A landscape with many peaks, sampled at points; each row gives a point and its height.
From any point a climber takes the steepest step (rise divided by distance) to one of its 2 nearest points. It stops when none of these is higher. Distance is the straight distance between rows; heights are no part of it.
Q508 h=4.2: [ 84 204 178 105 107 170 109 138 118 102 113  67 131  86 128 138 129  86
 146 106  69 118 146 124]
Q578 h=38.7: [158 175 149  65 112 150 117 123 129 149  97 118 109 161 131 132  92 163
 133 126 101 124 128 166]
Q25 h=54.8: [ 94 103 171  95 102 157 168 155 107  90 104 147 116 103 153  75  92 125
 118  85 139 147 160  95]
Q21 h=39.6: [ 89 172 168  66 145 170 174 165  85 166  91 129 158  90 177 121  90 110
 146 102 145 115 138  87]
Q466 h=42.1: [127  91  29 164 116  99 153 108 140 126 100 153 119 146 156 127 109 159
 126 127 182 158 115 100]
Q912 h=51.2: [148 124  37 147 115 122 138 139 170 133 135 106  85 163 145 152 115 158
 128 177 180 171 123 113]
Q795 h=16.5: [126 114 114 119 156 150 132 129 131 158 155 109  77 125 188 178 139 154
 119 174 145 169 158 139]
Q956 h=50.4: [163  98 155 164  96 146 137 169 134 121 140 100 140  88 146  85  89 111
 117 191 100 118  90  85]
Q52 h=44.2: [ 98  76  92 139 179 120 163 146 140 116 137 128 101 108 132  72 135 133
 134 146 153 141 149 113]
Q543 h=22.0: [113  66  54 139  92  83  86 119 128 123 142 122 108 174 125 181 169 136
 121 148 133 163 122 130]
Q37 h=32.2: [162 129 129 161 164 147 128  98 175  82 155 170 141 115  93 110 114  94
 175 133  88  82 112 149]
Q873 h=5.3: [ 93 167 186 130 106 162 112 135 114  85  98 102 141  67  97  74 141  77
 123 114  70 108 123 132]
Q81 h=38.2: [166  94 112  82 109 100 102 114 150 177 145 164  71 144 158 200 124 147
 148 131 137 141 121 145]
Q868 h=59.7: [146 113 125 124  85 155 112 125 171 120 139 107 114 115 187 163 112  92
 136 133  81 132 131  90]
Q475 h=5.9: [ 95  96 136 105 122  79 144 121 120 119 107 196 141 111  90  40 149 141
  95  39 163 131 158 125]
Q808 h=43.5: [157 134 150  83  69 147  91 105 117 147  64 128 149 126 134 113 109 142
 101 118  88 102 110 151]
Q67 h=30.9: [129  82 122 126  85 125  94 111  89 141 123 116 117 169 154 168 154 159
  86 141 134 162 143 139]
Q615 h=6.9: [137 105 199 147 129 135  76  98 166 134 168 145 129  99 130 142 161 127
  94 163  83 121 134 169]
Q648 h=22.3: [111 139 126  93 134 104 124 164 122 181 136  98 111  83 113 123 168 146
 135 133  75 154 120 145]
Q530 h=32.6: [124 120  55 146 103  61 102 108 131 123 137 171 107 187  92 203 163 162
 129 119 135 160 104 156]
Q557 h=65.4: [115  98 154 133 126 107 104 116 119 138 146 183 152 161  79 174 185 156
  91 123 127 127 130 161]
Q295 h=31.6: [150 183 145 129 168 146 160 139  72 153 142 136 107 151 133 174 136 150
 139 192 129 126 114 163]
Q190 h=32.4: [126 182 139  97 115 155 135 144 147 136 131 104  69 163 118 168 130 175
 147 136  93 165 155 168]
Q296 h=43.8: [131 142 120 119 182 150 139  80 158 157  97 153 158 101 161  79 106 109
 112  99 171 105 151 132]
Q958 h=48.9: [ 78 204 150 126 164 185 156 145  98 168  84  94 155 128 144 122 135 106
 145 145 136 122 126 108]
Q197 h=7.5: [ 78 138 119  82 141 110 125 132  90 108  94 178 139  71  87  72 131 121
 138  78 126 130 155 120]
Q32 h=46.1: [ 90 138  79 188  93 153 152 128 124 129  91 109 161 177 105 110 164 164
 104 133 152 162 126 131]
Q331 h=30.7: [ 84 125  44 153 132 103 153 124  97 119  71 144 151 121 133 140 103 134
 140  81 163 154 141  88]
Q878 h=25.3: [138  90 156 108  93 128  94  86 131  64 132 178 154 134 128 102 106  86
 128  59 100  91 159 115]
Q954 h=57.7: [ 99 161 145 160 173 138 149 162 126 138 139  70 144 116 125  84 154 115
 128 154 133 119 121 121]
Q688 h=51.3: [184  86  94 138  47 123 113 156 171 113 140 106 122 138 139 143 125 109
 139 157  71 132  90 104]
Q988 h=50.1: [173 134 118 175 115 133 130 156 107  61 109  84 145 124  83  34 107 106
 116 160 135 115 103  97]
Q149 h=23.2: [162 159 169 121 174 122 135 113 107 155 186 133  88 152 107 207 155 144
 148 139 151 154 143 177]
Q379 h=51.7: [145  96 117  91 145  85 139 127 155 128 113 157  79  81 135  45  89 141
 159 114 100 136 129 117]
Q705 h=33.9: [ 77 194 152 131 117 131 121 101  86 172  88 108 169 125  90 176 178 112
 102  84 173 130 143 134]
Q804 h=9.2: [127 145 166  77 118 128 123 125 109 190 124 111 176  77 136 160 121 112
 107  89 131 111 135 131]
Q886 h=44.7: [ 92 106  72 105 152 122 173 157 136 155 106 144  85 104 147  79 124 165
 155 126 115 158 127 101]
Q971 h=7.4: [161  96 143 101 139 100  92  93 118 199 130 130 174  80 168 179 138 125
 113 120 131 107 138 129]
Q520 h=48.1: [162 113 115 147  53 135 140 185 173 109 143  99 117 117 124  76  95 113
 149 137  81 136 104  64]
Q364 h=31.1: [142  76 129 143 100 130 136 119 133 112 138 184 164 125 140 151 107  81
 143  96 118  80 124 110]
Q75 h=27.6: [ 97 102 149 111 148 112  75  92 125 102 140 110 147 113 109 121 151 116
  98  73 132 114 164 150]
Q252 h=47.4: [ 96 158 184  89 121 135 146 147 104  80  71 124 111 119 138  32  95  94
 123  80 137 138 165 101]
Q921 h=53.1: [165 118 121 120 169  90 106 124 130 102 145  97  90 118 169 117  96 134
 147 188 131 113 109 111]
Q409 h=45.4: [101 175  98 158 110 105 170 133 134 161 116 161 153 168  66 167 144 176
 129  84 136 134  90 152]
Q940 h=9.1: [ 71 152 124  90 127 149 174 151 127 139 108 169 128 129  86  89 134 146
 132  66 116 130 131 141]
Q531 h=23.8: [121  78 104 184  89 122 145 147 149  95 126 175 157 152  85  79 155 102
 123  85 105 130 126 107]
Q430 h=2.7: [150  85 136  93 152 109  77  89 126 163 160 181 152 107 175 216 141  85
 134 113 138 124 154 146]
Q431 h=44.3: [141 153 103 149 168 104  79  93  88 126 110  95 155 134 138 153 143 111
 121 133 141 111 133 140]
Q405 h=19.3: [123 146 122 141 135 162 125 147  51  90  96 107 139 137 168 157  93 104
 153 168 112 122 124  94]
Q222 h=38.0: [156 129 123 135 149 148 150 111 145 126 113 159 160 134 174 121  77  99
 155 107 146  84 128 102]
Q96 h=41.6: [189  88 161  95  99  85  94 121 136 135 149 110  71 133 167 160 108 150
 143 151 129 108 107 139]
Q707 h=25.7: [194 130  66 125 119 117 101 146 204 111 161  81 112 129  91 114  95  99
 125 200 146 137  81 105]
Q775 h=30.1: [113 159 157 131 183 174 131 130  90  70  96 111 121 133 188 112  96 113
 151 185 110 136 134 104]
Q485 h=25.0: [179 116  97 171  98 106 114 125 215  93 162  73 136 144 106  64  98  89
 113 134 153 128 111 108]
Q336 h=28.8: [155 157 163  85 158 151 153 147  90 178 104 126 155 102 198 174  85 116
 157 152 125 117 123 100]
Q244 h=60.6: [129 183  57 143 113 112 154 142 153 147 113  82 114 188 134 134 106 171
 138 140 153 166 112 114]
Q354 h=12.5: [145 137 152 154 112 127 135 138 134 152 194  84 131 164 137 180 134 134
 102 111 168 103 123 120]
Q287 h=58.6: [120  71 171 110 133 125 136 117 181 107 142 179 106  93 122  67 137 115
 124 107 101 114 133 128]
Q970 h=52.1: [124 197  82 166 105 139 167 140 144 160 104 106 165 163 106 128 131 135
 134 124 138 125 116 133]
Q148 h=19.0: [ 78 129  74 161 159 126 151 140  60  82  86 127 123 144 160 104 105 138
 153 148 148 150 131  96]
Q851 h=4.1: [ 95  61 114 134 128 100 120  79 116 104 112 213 122 137 110  98 131 143
 115  82 165 128 133 127]
Q854 h=11.2: [ 94 128 141  99 122 141 146 133 115 152 127 161 132 123 131 162 119 144
 127  91 141 121 146 131]
Q414 h=10.3: [177 112 153 166 110  94 117 163 140 151 223  99 122 149  97 206 166 129
 129 153 118 137 107 131]
Q451 h=53.3: [146  67 123 124 139 120  98  92 196 148 145 138 111 127 147  75 143 126
 101 144 144 129 132 146]
Q616 h=27.8: [ 92 186 132 106 141 110 103  97 107 157 143 134 179 113 105 201 150 128
 101  45 184 141 173 150]
Q362 h=39.7: [ 86 217 149 160 132 119 154 120  97 146  99 119 157 159  68 180 150 167
 103  73 176 124  98 165]
Q847 h=50.3: [148 129 130 114  96 129  91 117 114 167 110 150 168 146  88 154 166 131
 116 123  78 120 114 171]
Q831 h=24.1: [118 106 163  78 137 120  98  85 112  65 131 155 149 100 132 100 100 105
 117  57 160 112 169 132]
Q136 h=8.4: [159 101 141 147 125 128 114 141 163 122 197 140 106 124 114 169 178 120
 127 150  83 143 119 153]
Q281 h=32.1: [ 96 137 133 141 158 118  79  74 113  95 104  67 133 140 144 106 121 138
  83 119 160 119 165 163]
Q898 h=69.7: [146 161 117 141 177  95 133 143 113 132 140  74 129 122 118 121 115 130
 159 166 132 113 115 116]
Q348 h=45.6: [134 120 150 152 133 110 138 133  94  84  87  90 119 116 132  52  99 117
 127 121 133 104 136 109]
Q120 h=19.9: [140 118 130  93 147 118 132 143 141 193 150 117  86  89 159 149 142 162
 124 176  92 163 141 132]
Q286 h=26.4: [127  91 144 176  89 129 167 150 128 153 112 146 182 129 115  89 125 111
 122  93 134 100 124  96]
Q237 h=66.9: [108  60 164  94  90 139 140 151 153 112 149 154  73 122 149 103 102 141
 127 111 102 119 128 107]
Q380 h=50.5: [ 93 109  96 147 194 151 140  98 127 126 112 136 130 119 167  70 123 133
 119 172 174 139 153 140]
Q137 h=39.3: [109 149 102 155  96 124 135 130  84 172  74  96 145 150 126 171 164 184
  85 146 151 167 126 146]
Q329 h=40.9: [ 98 220 169 125 142 163 170 167  66 147 123  86 132 148 120 168 159 129
 140 143 136 124 111 132]
Q575 h=53.2: [121 117 125 178 121 147 145 192 106 121 129  63 159 117 118  71 137 117
 116 190 129 128  96 101]
Q8 h=6.0: [121 133 195 148 131 169 117 119 142  92 143 133 138  88  92  90 161 119
 110 150  91  98 111 168]
Q801 h=25.9: [127 141 121 103 110 121 156 186  97 157 172 112  98 140 100 177 164 166
 146 118  88 155 122 138]
Q698 h=16.6: [135 168 173 113 150 143 114 103 117 138 176 109 132 141 142 215 144 107
 128 113 140 120 166 151]
Q351 h=48.0: [146  89 104  91 133 127 105  82 201 149 140 161  79 133 157 137 137 138
 132 141 117 135 143 152]
Q318 h=47.7: [126 118 124 142 105  84  95 111 104 142 139 193 118 202  70 206 170 191
  88 114 138 165 122 175]
Q30 h=29.0: [175  74 118 159 164 135 119 116 148  95 155 194 128 106  98 106 126  95
 175 192 118  90  86 128]
Q139 h=40.1: [116 152 143 134 194 171 152 126 148  78 151 136  89 157 164 107  93 110
 153 158 138 123 147 128]
Q372 h=35.0: [140 149 147 166 166 155 151 128 175  53 165 118 117 151 104  90 102  97
 167 126 131  88 120 118]
Q589 h=26.6: [210 119 100 144 118 139 116 145 169  98 169 133 129 101  65 132 110 111
 160 221 110  99  70 140]

For each start below, name the point where the climber stops.
Q120 -> Q557
Q616 -> Q244
Q707 -> Q139

Call two points neighbours if one is among the 2 nearest of the other. Go from one point of each pair to the other, from neighbour to neighbour, staying as high as possible. Name the lowest point that can't be avoided.
Q868, Q380 -> Q52
Q244, Q139 -> Q148
Q898, Q868 -> Q520
Q244, Q557 -> Q543
